A landscape with many peaks, sampled at points; each row gives a point and its height.
From any point a climber takes the steepest step (rise divided by distance) to one of its 3 nearest points. It stops when none of these is higher. Distance is the straight distance between rows; heights are no part of it.
memiz h=477: [162 140 159 119 100 116 169 129 121 140 148 122 125 166 101  72 150 133
 153 134  97 135]
Mor h=536: [101 130 131 115 100 174  99 154 109 150  97 154 113 167 156 172 118 156
 123 139 145  91]
tino h=340: [159 134 121 158 115 104 119 161 110  79 145 115 150  83 123 149 118 134
 104  87 127 121]
mamo h=488: [123  95 123 146 112  80 152  67 100 148 163 128 147 161 108  83 113 147
 136 151 153 193]
mubo h=731: [163  89 138 139 128 152  75 166 156  72  90 140 145  77 152 162 134 117
 103 120  69 107]
reme h=397: [127 120 126 139  88 124 143 155  95 108 148 146 129 142 134 126 113 134
 119 137 132 132]
gamam h=350: [158 150 119 122 147 150 161 146 142 167 147 138 102 156 154 135 170 108
 132 125 106  76]
lelef h=159: [150 112 150 136 119 164  65 148 177  88 143 150 166 138 167 177  63 124
  72 158 132 153]
godu h=342: [136 100 142 158 134  59 128  48 102 119 174 113 164 149  98  60 146 128
 166 158 153 169]
zem h=634: [122 129 136 110  78 136  99 142  89 168 109 131 126 130 100  91 138 126
 148  94  74 110]
fute h=108: [111 133  94 149 156 129  54 139 143  71  87 129 123  59 130 161  64 146
 110  93 146 120]
Gebed h=270: [130 120 135 132  86 148  64 166 121 115 117 143 139 123 155 158  85 128
  94 108 112 152]
detu h=383: [131 132  55 131 196 168 119 123 189  88  18 129 108  75 140 108 159  80
 122 152  62  96]
Vam h=706: [144 109 105 124  97  85 179 111  96 132 165 105 125 142  63  89 139 162
 143 126 155 199]
futed h=199: [140 116 119 109 109 154 145 123  85 195 128 133  86 152  99  91 113 160
 146  89  94 114]
bil h=696: [195 140 155 129 167 106 185  94  89 155 163  97 128 142  86  96 161 124
 165 136 108  97]
miva h=358: [116 118 139 129  99 156 122 142 146 126 137 141 135 195 173 159 108 109
 100 184 131 137]
sunol h=616: [ 95 109  86 119 119  80 142  73 131 133 156 129 152 152 114  95 127 158
 129 135 194 210]
Tevik h=306: [147 148 151 152 128 106 161 128 129  94 152 125 126 170 148 111 146 101
 141 150 126 105]
fip h=613: [ 88 120 115 130  99 127 122 123  99 122 181 155 144 148 126 104  66 158
  73 140 177 219]
nez h=377: [133 126 102 144 149 115 152 150 122 122 166 122 134 130 167 174 113 121
 101 136 181 118]
dade h=297: [139 125 143 153 131 115 139 136  94 127 141 109 137 116 122 119 142 116
 121 110  91  78]
vabe h=451: [132 136 145 123 116 150 118 151 126 164  96 117 118 128 126 103 145 111
 141 107  66  85]
Muvuz h=367: [ 97 146 138  96 129 161  88 126 164 170  71 130 116  72 147 130 127  92
 130 114  68  99]
kob h=372: [134 127 156 144  89 120 130 128 121 104 174 133 137 145 133 112 117 113
 103 159 126 155]
Riri h=643: [109 148  78 135 169 121 118 123 143 106  53 128  86  86 115 123 121 107
 156 107 101  75]
zigas h=403: [161 161 187 143 106 160 135 156 148 114 118 120 123 139 112  98 163 114
 160 127  69  89]
nifud h=314: [120 141 114 147 137 150  59 160 127  88 132 139 142  99 122 187  66 159
  71  93 156 143]
muk h=352: [ 95 113 125 131 125 130 153 113  66 148 173 147 123 139 139 168  80 154
 124 111 174 155]
ger h=36: [144 103 112 135 124 163  62 160 175  85  48 148 106 110 131 152 120 148
 143 125  87 128]
Bibo h=448: [113 139 133 127 122 120 140 132 143 115 172 137 120 140 158 153  77 141
  96 134 190 173]
Menam h=321: [110 141 120 102 153 189  72 127 197 155  60 136 136  79 161 142 161  81
 121 132  82  97]
Doki h=453: [ 88 119 124  92  90 146  85 132 127 171  64 139 107  91 127 119 117 119
 137 109  73 112]
gumu h=334: [171 125 143 139 100 114 153 140  70 164 150  93 121 161  51  66 152 158
 167 131 103 144]
Bakoz h=487: [140 152 172 133 113 112 166 104 123 145 145 120 129 169  96  50 175 123
 165 169 100 144]
Lamig h=600: [153 119 127 116 142  63 190 104  88 129 176  78 131 118  89 147 155 156
 141 110 154 165]
Luta h=575: [ 79 126 115 103 143 149  91 117 142 137  47 130  94 109 139 142 107 119
 130 130 116  80]
fola h=669: [ 93  98  94 121 145  70 143  32 131 123 156 149 170 134 151 112 149 155
 143 139 200 172]
suk h=364: [117 125  55 129 201 187  99 133 193  86  29 117 104 107 137 137 150  84
 130 139  92  83]
vek h=404: [104 132  89 131 163 164 114 115 197 101  27 110  98  68 140 136 111  92
 142 160  77  92]
Zake h=561: [148 163 190 143 124 116 149 102 109 149 164 103 138 167  68  57 179 110
 177 166 109 140]
tozit h=357: [150 134 125 146 115 124 121 168 131  91 110 141 128 119 133 138 145 133
 142  89 116  84]
Tate h=572: [123 146 141  92 112 104 160 145 152  91 175 107 145  98  95 135 113 167
  82 110 199 205]
nen h=365: [149 119  96 137 158  97 132 152  97  97 128 120 146  74 119 145 128 136
 130  78 137  87]
zopi h=240: [131 140 128 116 113 101 143 158  94 103 171 101 126 121  79 122 110 173
 103  78 146 179]
Tasos h=482: [125  86 148 112  85 130 140  71  87 179 129 135 150 183 126  66 139 113
 138 187 109 166]
sidaf h=344: [ 94 151 107 109 129 141 116 131 117 162  78 139  90 123 150 141 113 128
 159  95 121  84]
molad h=392: [152 147 166 113 130 150 153  76 151 222 150 120  99 186 159 102 138 107
 149 149  84 139]
pado h=194: [140 141 113 144 115 138  90 163 137  88 125 160 130 112 138 165  93 168
 106  87 152 142]
fadi h=309: [169 161 129 141 127 127 123 173 165  66 161 135 142 108 130 168 108 140
  79 108 167 159]
Natu h=322: [151 137 138 137 120 163 122 166 148 108 102 133 135 124 150 147 152 105
 126 131  86  81]
poga h=369: [158 130 122 137 107 106 148 163 126  82 166 133 143 110 109 148 117 141
  99  96 154 165]
muku h=626: [148 114 141 132 149  94 192  70  84 177 166 112 112 168 100  98 131 134
 165 119 135 110]
rolif h=155: [140 139  96 159 174 131  84 137 139  64 117 122 149  50 119 179  95 138
  85  95 152 119]
gozit h=444: [105 104 119 125 139 161  51 138 124 129  75 141 125  92 164 175  89 110
 111 146 120  88]
Kes h=657: [ 51 150 108  97 168 170  86 106 156 171  25 126 105 117 145 162 103  99
 140 157 138  72]
Madin h=630: [138 134 122 125 112  77 181 134 116 117 163 109 131 151  71  95 159 168
 152 125 162 233]
faza h=360: [153 147 137 121 162 130 187 101 125 191 168 128 107 173 165 104 155 113
 162 145 115 108]
pef h=402: [166 135 180 172 110 123  91 156 122  62 167  95 166 112 111 110 108 120
  84 133 105 136]
Godo h=512: [129 153 115 112 136 112 153 172 131  77 136 124 119  93 131 192 131 166
 100  77 172 142]
lugin h=430: [118 122 119 151 114 113 137 123  75 137 172 128 118 143 140 153 102 127
 129 129 144 112]
Nisur h=411: [124 110 120 123 145  66 167  42 103 146 176 100 169 124 105 108 128 152
 144 133 175 204]
mivap h=401: [149 142 119 143 122 103 160 152 133  95 162 119 128 134 133 143 124 128
 110 133 164 144]
bura h=496: [149 143 147 163 121 105 140 156 143  71 172 110 154 121 122 117 109 125
  94 136 141 177]
dig h=440: [137 172 110 104 157 146 115 166 166  78 128 138 133  85 117 201  77 157
  63  79 197 147]
Mede h=238: [115 132 109 119 108 101 108 148 128 114  75 136 101 106 121 103 119 137
 172  84  99  97]
tal h=127: [181 134 145 172 155 138  91 171 158  47 140 144 171  95 148 168 123 122
  88 115 100 114]
Gubek h=514: [140 131 141 148 126  74 165  95  98 130 179 118 143 137 123  91 136 130
 157 145 135 143]
mibim h=282: [144 111  55 154 198 165  99 154 159  48  58 154 112  88 135 153 141 110
 116 122 123  94]
fanim h=254: [131 149 124 113 143 122 140 124  99 183 101 122  82 100 107 112 137 135
 169  61 112  69]
kig h=629: [146 133 134 123 111  89 166 159 121  98 159 118 123 143  93  98 144 148
 142 131 151 174]
meku h=480: [106 127 122 124 130 162  96 132 139 147  73 136 128 112 173 156 125 112
 114 132  97  73]
tapak h=442: [142 135 131 165 121 104 136 137 138  83 184 118 144 136 149 123 108 109
 101 144 152 149]
Mulo h=347: [138 168 149 121 173 139 136 104 137 217 121 105 105 107 157 107 141 104
 126  97  69  86]
Fenot h=408: [142 140 182 105 137 152 160  74 147 232 152 101 112 162 130  87 138 120
 141 152  72 145]
fegi h=407: [130 145 178 116 107 152 149 126 140 199 148 129  92 153 144  95 151 114
 152 125  81 112]
bitu h=205: [117 120 144 127  88 161  98 153 119 111 152 155 139 165 153 171  73 145
  94 146 161 177]
Viton h=332: [132 118 155 155 102 114 134 131 142 100 146 137 145 158 150 106 116 119
 124 175 118 144]
zeko h=287: [131 149  91 123 134 129 131 159 117 135  95 146  94 104 121 141 148 126
 170  70 131  86]
ren h=581: [102 125 127 110 144  83 192  85  91 121 183 112 125 108 130 158 131 162
 116 112 200 179]
pofat h=387: [ 94 113 133 123 102 140  83 138 117 125  78 123 125  99 136 127 103 123
 126 120  93  89]
dakas h=409: [166 119 128 104  85 126 174 138 102 176 145 133 116 177  61  64 153 164
 173 107 109 155]
filu h=349: [100 137 148  78 116 186 101  97 166 195  94 115 151  74 142 145 140  76
 116 130  88  89]
Dil h=248: [103 107 131 143  89 152  94 131  84 135 154 150 138 152 151 144  83 140
  75 139 126 146]
Gekaz h=628: [118 102 124 133  93 162  99 184 130 113  95 158 112 146 135 148 111 155
 124 118 122 124]
Nopa h=533: [173 136 131 130 143  95 207 132 117 123 167 124 121 145 125 119 169 117
 168 132 152 109]
mimez h=481: [123  99 128 138 111 126 128 117  84 151 160 139 120 156 127 145 116 133
 118 157 134 135]
nik h=585: [104 148 126  88 138  58 179  78 132 122 173  97 140 101  83  98 145 174
 113 128 180 240]
veva h=311: [123 113 132 160 105 119 113 154  88 110 151 124 133 118 135 128  87 132
  98 127 123 141]
zam h=475: [118 148 129 119 116 115 143 137 104  99 183 132 131 109 128 144  75 172
  82 104 186 180]
baguv h=419: [127 111 121 150 113  81 146  90 105 125 180 117 146 119 108  92 103 133
 110 144 172 189]
zov h=541: [130 163 134 103 152  44 183 118 158  70 166  97 161 105 147 127 177 138
 126 129 188 175]
geme h=467: [136 148 157 121 121 118 164 106 148 151 147 138 111 182 109  55 167 121
 179 157 111 161]
zut h=400: [136 125 162 122  90 146 141 127 115 174 144 110 145 147 117 104 147 110
 125 143  53 116]
tib h=187: [158 120 118 179 162 154  80 158 126  72 124 130 158  98 155 189 117 114
  80 118 133 117]
vemav h=523: [151 160 178 141  89 130 158 157 127 129 137 125 122 166  94  77 174 120
 154 135  94 130]
tegis h=366: [110 118 109 136 188 174  77 173 125 113  92 119 140 150 153 200 101 124
  73 161 181  91]
mub h=617: [112 113  96 105 114  57 168  88 128 126 147 135 150 135  97  94 147 166
 137 121 187 214]
Pab h=273: [136 156 122 134 147 152 117 136 162 130  83 121 135  90 140 106 164  95
 129 109  59  57]
duse h=474: [106  89 128 107 138 150 208  63  59 183 167 136 104 161 120 161  99 179
 166 122 164 142]
bip h=284: [144 129 159 143  92 135 141 136 113 139 153 129 120 168 143 128 145 107
 132 149 108 116]
bel h=315: [163 143 132 157 163 101 167 153 105  78 165 106 158  80 128 157 147 122
 102 101 146 106]
Vireg h=327: [119 120  92 149 181 165  86 152 110 114 114 131 121 107 162 193 100 120
  88 125 146  72]
tati h=450: [ 86 133  82 135 173 158 103 113 176 125  21 130  90 103 127 147 110  94
 144 148 110  93]
dipu h=316: [ 96 155  95 107 192 169  95 124 169 184  64 123 125  99 163 141 153  77
 125 128  85  70]
Lovil h=380: [110 107 127 150 137  65 122  66 121 128 176 123 163 139 138  78 129 129
 124 161 176 170]
lon h=465: [156 138 162 118 153 125 180  57 140 194 175 105 123 164 113  67 140 129
 180 140  91 117]
Gopu h=489: [115 125 117 111 133 101 162 142  79 139 145 125 114 123 106 169 136 155
 151  79 155 123]
simag h=268: [115 114 157 128  94 136 150 103 133 146 150 147 124 180 160 108 138 102
 147 176 125 134]
zuv h=371: [118 137 125 106 100 165 102 160 150 149  90 150 112 138 137 133 152 130
 131 102  92  96]
zefo h=615: [150 113 122 116 105 114 173 116 104 141 172 134 102 163 126 114 121 149
 152 111 142 128]
soke h=384: [106 128  81 109 192 195  75 140 160 132  42 120 114 135 148 179 146  81
  93 150 120  63]
mepa h=370: [126 113 147  92  96 167 149  96  99 226 122 131 101 175 113  67 135 152
 122 131  65 156]
Tebil h=452: [ 98 131 122 121 126 141 134 152  93 154 142 159  99 152 137 167 121 156
 136 119 147 109]
gova h=359: [110 134  91 119 127 149  91 173 151 123  50 158  92 129 137 156 119 131
 144 105 116  79]
Nedus h=354: [ 75 149 133 101 115 186  79 130 166 199  65 135 119 109 166 154 138  97
 124 131  93  91]
nobus h=550: [130 117 128 107 141  84 203 126 124 144 153 129 115 144 129 152 156 152
 155 128 185 142]
zik h=577: [159 125 141 163 122  85 146 138 129  94 165 108 144 150 107 114 136 128
 140 142 146 172]
podel h=546: [131 138 123 122 115 126 177 129  99 159 148 141  89 133 113 144 132 146
 159  95 139  96]
nenod h=356: [ 94 127 154  67  98 181  84 125 189 181  84 123 135  83 138 137 136  83
 119 116  84 104]
Garo h=381: [133 132 122 139 117 129 149 142 121 142 148 144 118 154 155 158 126 114
 119 148 160 117]
kudib h=591: [115 116 116 114 136  80 185  86  96 136 172 125 128 140 125 134 117 150
 135 125 179 154]
Palat h=324: [131 114 157 147  90 135 102 130 132 108 167 128 142 151 157 133  90 112
  70 157 133 171]
gov h=353: [148 126 113 131 162  91 177 110 124 108 174 141 130 140 152 135 143 100
 122 156 178 141]
Fatoz h=412: [110 110 144 117  77 158 101 149  92 181 120 157 121 172 137 119 114 133
 131 120  91 127]
koma h=375: [105 129 135 101 120 173 124 123 110 199 121 126 117 129 155 140 129 109
 119 121  86  69]
movo h=291: [171 146 143 169 148 111 156 160 140  64 139 115 142 115 141 125 144 107
 113 139 123 110]
retig h=292: [141 111 116 139 119 129  93 155 115 106  99 127 124  96 129 130 119 133
 120 103  96  87]
Sov h=513: [129 124 154 132 112  83 149  71 128 138 148 144 160 178 113  37 160 116
 168 160 131 164]
venun h=712: [ 75 116 100  91 148 101 152  34 120 142 173 145 140 130 139 147 114 168
 120 135 217 199]
Zukod h=543: [112 146 147 129 146  58 116  95 155  89 164 109 199 114  81  27 176 143
 145 141 179 198]
tiko h=290: [153 134 140 147 128 136 140 159 145  97 141 130 137 147 170 144 130 106
 107 147 119 108]
Nuzi h=635: [ 77 121 126 117 142 169  77 147 112 170  79 141 116 135 152 190 108 139
 124 142 147  78]
koz h=233: [104 107 131 105 103 187  58 160 171 132  48 164 126 135 136 159 107 133
 137 126  98 109]
gez h=535: [116 105 125 128  86 142 144 105  87 162 155 146 117 185 127  97 128 133
 136 138 127 159]
med h=339: [161 138 143 152 123  83 145 127  74 122 160  92 140 142  52  60 154 139
 170 162 149 196]
siseb h=414: [138 100 160 116  95 205  96 157 171 126  87 136 140 117 169 174 136  94
 101 150  94  87]
Niviv h=330: [154 153 117 145 144 117 153 146 120 152 133 117 122 116 132 113 160 114
 137  98 125  70]
Ziv h=415: [134 135 124 151 160 163  88 157 129 104 123 134 132 132 158 209  85 152
  68 139 188 116]
tul h=262: [140 109 143 149 116 142 115 139 106 119 178 114 147 118 148 151  94 130
  83 152 127 133]
dabu h=740: [ 78 145 105 108 146 160  82 149 139 177  53 145 103 132 154 165 125 122
 132 148 129  66]
nanur h=209: [132 123 115 159 133 122  81 145 115  92 126 117 142  78 151 166  81 134
  72  92 125 110]
bunep h=289: [127 120 125 133  94 110 143 134  71 110 179 118 138 140 112 109 118 156
 107 114 146 175]
viv h=553: [127 114 114 115 141 106 188  71 107 157 165 139 118 163 134 152 128 151
 163 150 197 149]
Bodoz h=542: [123 154 136  92 149  98 161 139 152  86 163 100 120  88 138 167 112 154
  72  97 181 181]
bav h=413: [137 124 128 145 112  86 129 101 106 130 184 106 151 149  98  69 126 143
 131 158 153 185]
ruro h=571: [109 135 120 117 114  66 137  95 165  97 163 127 160 127  92  79 129 154
  99 128 186 227]
Teg h=213: [114 118 132 143 120 160  66 140 107 119 130 133 143 123 169 182  73 127
  85 139 141 126]
bavib h=506: [127 116 132 115 164  63 184  54 146 144 151 127 152 156 135  91 171 116
 182 156 166 125]
mesu h=261: [145 159 112 147 172 154 149 164 148 112  87 134 118 121 137 137 193 100
 141 105  90  69]
Pud h=557: [121 129  99 134 127  70 156  84  79 137 175 122 151 120  53  62 133 150
 126 150 189 236]
vofeg h=333: [142 152 139 109 141 136 171 102 125 216 150 133  96 170 142  98 136 144
 171 104 117 105]
Ragav h=534: [123  95 120 123 133 114 181  60  83 168 176 122 112 169 123 119 107 151
 163 140 170 155]
Keti h=428: [128  87 157 129  94 157  74 137 123 123 124 133 155  97 163 157 111 103
  90 141  97 110]
Zad h=627: [137 121 129 109 130  79 178 114 113 119 165 112 138 150  82  91 176 149
 173 133 162 193]
lugu h=556: [167 122 125 139 132  87 188 116 103 121 175 111 132 112 115 131 146 131
 129 118 153 137]
luror h=275: [162 137 147 129 140 135 160 104 101 214 154 112  99 165  79  89 131 147
 171 102  90 126]
vived h=304: [113  88 146  97  97 189  45 149 137 123  80 140 131 130 150 169 109 117
 112 147 106 114]
lidim h=576: [165 130 168 147 108 107 169 166 135 104 156 120 133 145 102  96 155 129
 145 131 107 143]
vem h=341: [113 132 124 111 124 174  84 141 199 129  57 134 122  89 140 127 147 103
 132 131  65  93]
Pite h=399: [ 83 131  76 122 182 188  82 157 164 139  18 136 111 137 143 167 124 100
 121 164 134  83]
padug h=336: [156 130 115 175 164 123 132 153 148  70 163 134 141 113 166 167 121 103
  93 142 163 125]
leb h=515: [125 122  68 149 149 142  98 144 169  77  40 156  89  90 123 148 121 136
 154 100 124  82]
Taso h=594: [122 130 127 120 112  65 145 101 131  93 166 117 154 143  81  62 165 139
 153 152 170 210]
Fime h=362: [141 146 119 133 165 129 183 115 111 158 142 135 117 162 164 145 143  86
 135 145 148 104]
mufez h=277: [141  95 129 126 111 172  53 169 147 104  87 149 145 118 143 176 119 150
 103 122  98 120]
minu h=345: [102 109 169  73  84 189  79 128 154 162  76 127 134 114 155 155 120 110
 125 143  85  96]
dat h=288: [150 145 164 142 135 164  94 156 163  94  87 120 143  92 119 114 154 100
 125 118  66  77]
Vilig h=305: [ 63  94 137  85  99 168  53 107 126 148  58 132 133 104 124 146  81 121
 134 142 107 104]
pap h=335: [ 84 130 101 123 127 136  96 115 188 121  29 129  87  74 122 116 107 100
 152 134  62 112]
rago h=691: [163 146 156 137 160  98 170 112 110 121 162  92 131 154  78  70 167 123
 197 154 132 134]
nusek h=395: [ 97 147 127 146 169 135 114 139  96 118 144 138 125 123 148 187  80 153
  76 135 206 121]
kubig h=501: [143 128 148 121 169  35 192  70 109 107 187  77 162 112 108 122 163 142
 144 139 171 162]
rigim h=590: [157 136 136 134 142  67 195 120 115 104 173  98 140 122  89  99 154 118
 156 137 152 156]
nof h=376: [129 104  86 151 148 130  80 135 150  60  60 129 126  62 109 132 117 116
 121 118  88  98]
timu h=363: [117 114 129 154 128 112 147 101 124 113 149 131 131 159 170 133 117 112
 118 174 185 135]
vurog h=355: [150 152 113 152 179 157 112 154 139 100 136 137 135 123 150 212 114 118
  66 126 184 130]
Beze h=426: [131 135 160 114 114 163 135 138 172 173 103 125 120 155 173 136 156  91
 121 158  94  94]
tuda h=405: [129 137 108 149 132 123 129 157 111 112 127 126 123 107 127 179 114 130
 115  90 143  85]
Fepu h=264: [156 128 105 147 155 173  94 161 152  69  97 137 147 119 166 186 143 110
 105 126 107  84]
gipil h=128: [144 134  92 143 149 119 103 164 137  66  93 132 126  65 129 174 116 146
 106  73 142 112]
Nub h=524: [145 157 157 116  98 124 128 146 115 157 143 103 112 139  77  89 160 140
 161  93  73 113]
zolo h=406: [117 136 131 125 108 148 116 157 131 179 101 145  96 140 152 149 129 130
 135 102 113  90]
toviv h=294: [132 126 153 122 124 159 100 153 153 126 115 122 161 101 152 130 144  83
 116 117  57  91]
tasik h=351: [ 72 107 128  80 101 173  59 136 135 172  58 155 111 111 139 138 108 134
 142 132  98  96]
seral h=555: [167 145 132 131 108 118 188 153 136 130 161 134 108 159 114 127 159 123
 168 113 128 102]
sofu h=562: [112 123  74 123 169 143 100 134 138 112  57 135 122 103 144 154 132  99
 134 114 121  72]
mebo h=231: [145 124 137 126 103 140  93 174 161  89  73 139 130  99 101 117 146 123
 136 101  72 114]
tosu h=545: [138 108 124 123 162  39 191  77 125 115 169 110 144 133 123 110 164 129
 167 148 157 150]
muvov h=449: [168 144 171 145 109 121 152 114  97 154 177  95 117 161  97  79 157 119
 149 148  97 125]
zuluv h=639: [135 141 135 109 146  59 178 127 100 111 175  82 139  75 114 162 144 162
  97  93 170 161]
motem h=554: [178 162 182 130 156 106 198  99 149 160 161 123 103 162  94  75 177 117
 174 146 102 102]
zomub h=410: [122 138 181 103 102 160 131 146 158 187 118 118 137 107 132  93 167  95
 143 118  52 103]
Gofo h=361: [121 153 125 111 170 173 135 123 139 214 113 131 104 151 171 139 148 100
 136 112  98  79]
Tamar h=279: [136 125 130 105 111 141 173  74 140 188 141 157  98 197 129  93 130 128
 174 158 119 156]
fil h=278: [143 113 132 149  97 131 107 154 142  81 161 138 144 157 143 134  89 131
  91 156 152 158]
sepe h=476: [134 120 116 122 115 107 139 161  88 120 146 136 113 123 122 143 132 143
 139  78 150 108]
kovek h=765: [ 86 128 135 100 111 147 102 123  93 199  86 139 100 139 101 121  99 131
 141 110  99  97]
non h=326: [116 106 152 148  94 115 101 117 108 102 171 117 170 142 147  97 111 106
  81 179 111 163]
Marof h=582: [102 142 127 141 134 169  74 156 129 109 144 154 126 135 140 184  70 166
  48 132 202 156]
puzu h=456: [112 127 121 114 116 185 101 159 155 151  90 144 115 145 170 160 120 116
 118 140 108  77]
Lar h=307: [110 128 108 147 168 139 104 135 109  97 127 122 131  92 152 182  87 143
 114  92 166  99]
ker h=323: [146 120  77 156 165 157  73 147 136  56  82 126 146  74 155 166 129 106
 100 130  94  87]
nok h=280: [132 111 139 116 137 181  93 138 225  94  27 135 122  80 112 114 156 112
 136 137  61  93]
Zamin h=486: [131  89 122 135 107 166  48 151 134  92 108 139 149  89 155 160 102 119
  95 130  83  98]
mesol h=551: [139 134 153 134 123  78 147 111 141 107 148 127 148 174  92  54 169 130
 178 150 157 162]
lumid h=447: [149 148 169 119  89 160 133 150 142 155 134 129 120 143 126 104 149 125
 153 109  63  96]
dunog h=483: [143 129 165 164 116  97 139 125 105  96 182  97 154 126  99  72 143 112
 126 164 116 168]
Dofu h=525: [ 73 122  95 137 163 146  82 143 108 145  71 146 119 122 143 188  85 116
 130 130 155  61]
ref h=522: [ 96 150 122  97 147 111 167 117 126 119 177 133 115 103 142 178 117 155
  99 131 202 171]
zun h=507: [113  99 123 129 107  89 131  93 135 115 166 162 140 173 137  77 129 132
 143 166 156 186]
kupaz h=302: [138 111 139 117 137 157 165  70  92 213 144 125 112 190 115  94 112 148
 163 123 128 133]
parod h=560: [124 115 129 115 142  55 159  88 167  84 166 119 161 116 109  87 146 146
 124 133 187 198]
nopep h=473: [ 99 118  92 124 154 156  83 156 133 117  55 147 118 123 151 172 120 105
 126 132 153  75]
zovis h=431: [ 65 135  96 115 144 130 101 123 137 139  54 135  76  85 117 132  83 121
 164 126 120  97]
resi h=552: [133  94 111 132 125  85 147  78 119 117 156 139 164 169 105  66 149 148
 160 152 171 189]
pogu h=569: [132 101 102 131 112 102 175 100  92 141 163 143 130 185  99 103 139 154
 148 147 141 196]
Zarav h=320: [ 96 131  85 145 158 130 102 137 125  91  66 136 105  88 127 177 100 135
 143 111 167  98]
gif h=346: [150 145 195 133 112 157 135 123 129 198 149  91 127 137  89  70 175 126
 153 130  69 136]
dizi h=632: [148 156 133 133  79 130 147 188 139 137 124 139 109 140  94 100 158 143
 147  92  82 132]
raz h=134: [147 122 108 143 116 130  80 176 143  63 117 146 139  78 107 155  90 164
  93  81 111 138]
Tez h=653: [ 95 122  96 105 117  89 170  82 125 126 163 141 136 140 110 125 117 158
 149 124 187 211]
rim h=417: [140 135  89 146 157 152  93 128 178  82  50 131 121  74 127 123 142 116
 133 128  79  78]
goga h=103: [120  97 118 130 103 121  61 153 136  83  80 137 128  90 103 123 101 132
 147 109  78 144]
Zag h=503: [141 108 141 136 111  80 140 101 139  87 171 136 163 169 125  77 138 121
 141 165 162 165]
nenu h=390: [116 135 163  93  76 159 121 116 133 219 151 116 128 138 131  92 147 107
 124 119  62 138]

Call two points neighbours if one is among the 3 nearest of the other. Go from one point of each pair to the other, from neighbour to neighbour, staying as high as possible. Name the lowest point that can't be avoided.
zem / fip | zam
Vam / Riri | Tebil
dizi / kig | vemav
Tez / zuluv | ren
zuluv / Tate | Bodoz
dizi / zem | Nub
Gekaz / dabu | Mor

Two climbers start at each pair of points below. Name the first point that both come to, or write none.
Lar / retig | none
tozit / zolo | none
geme / molad | none
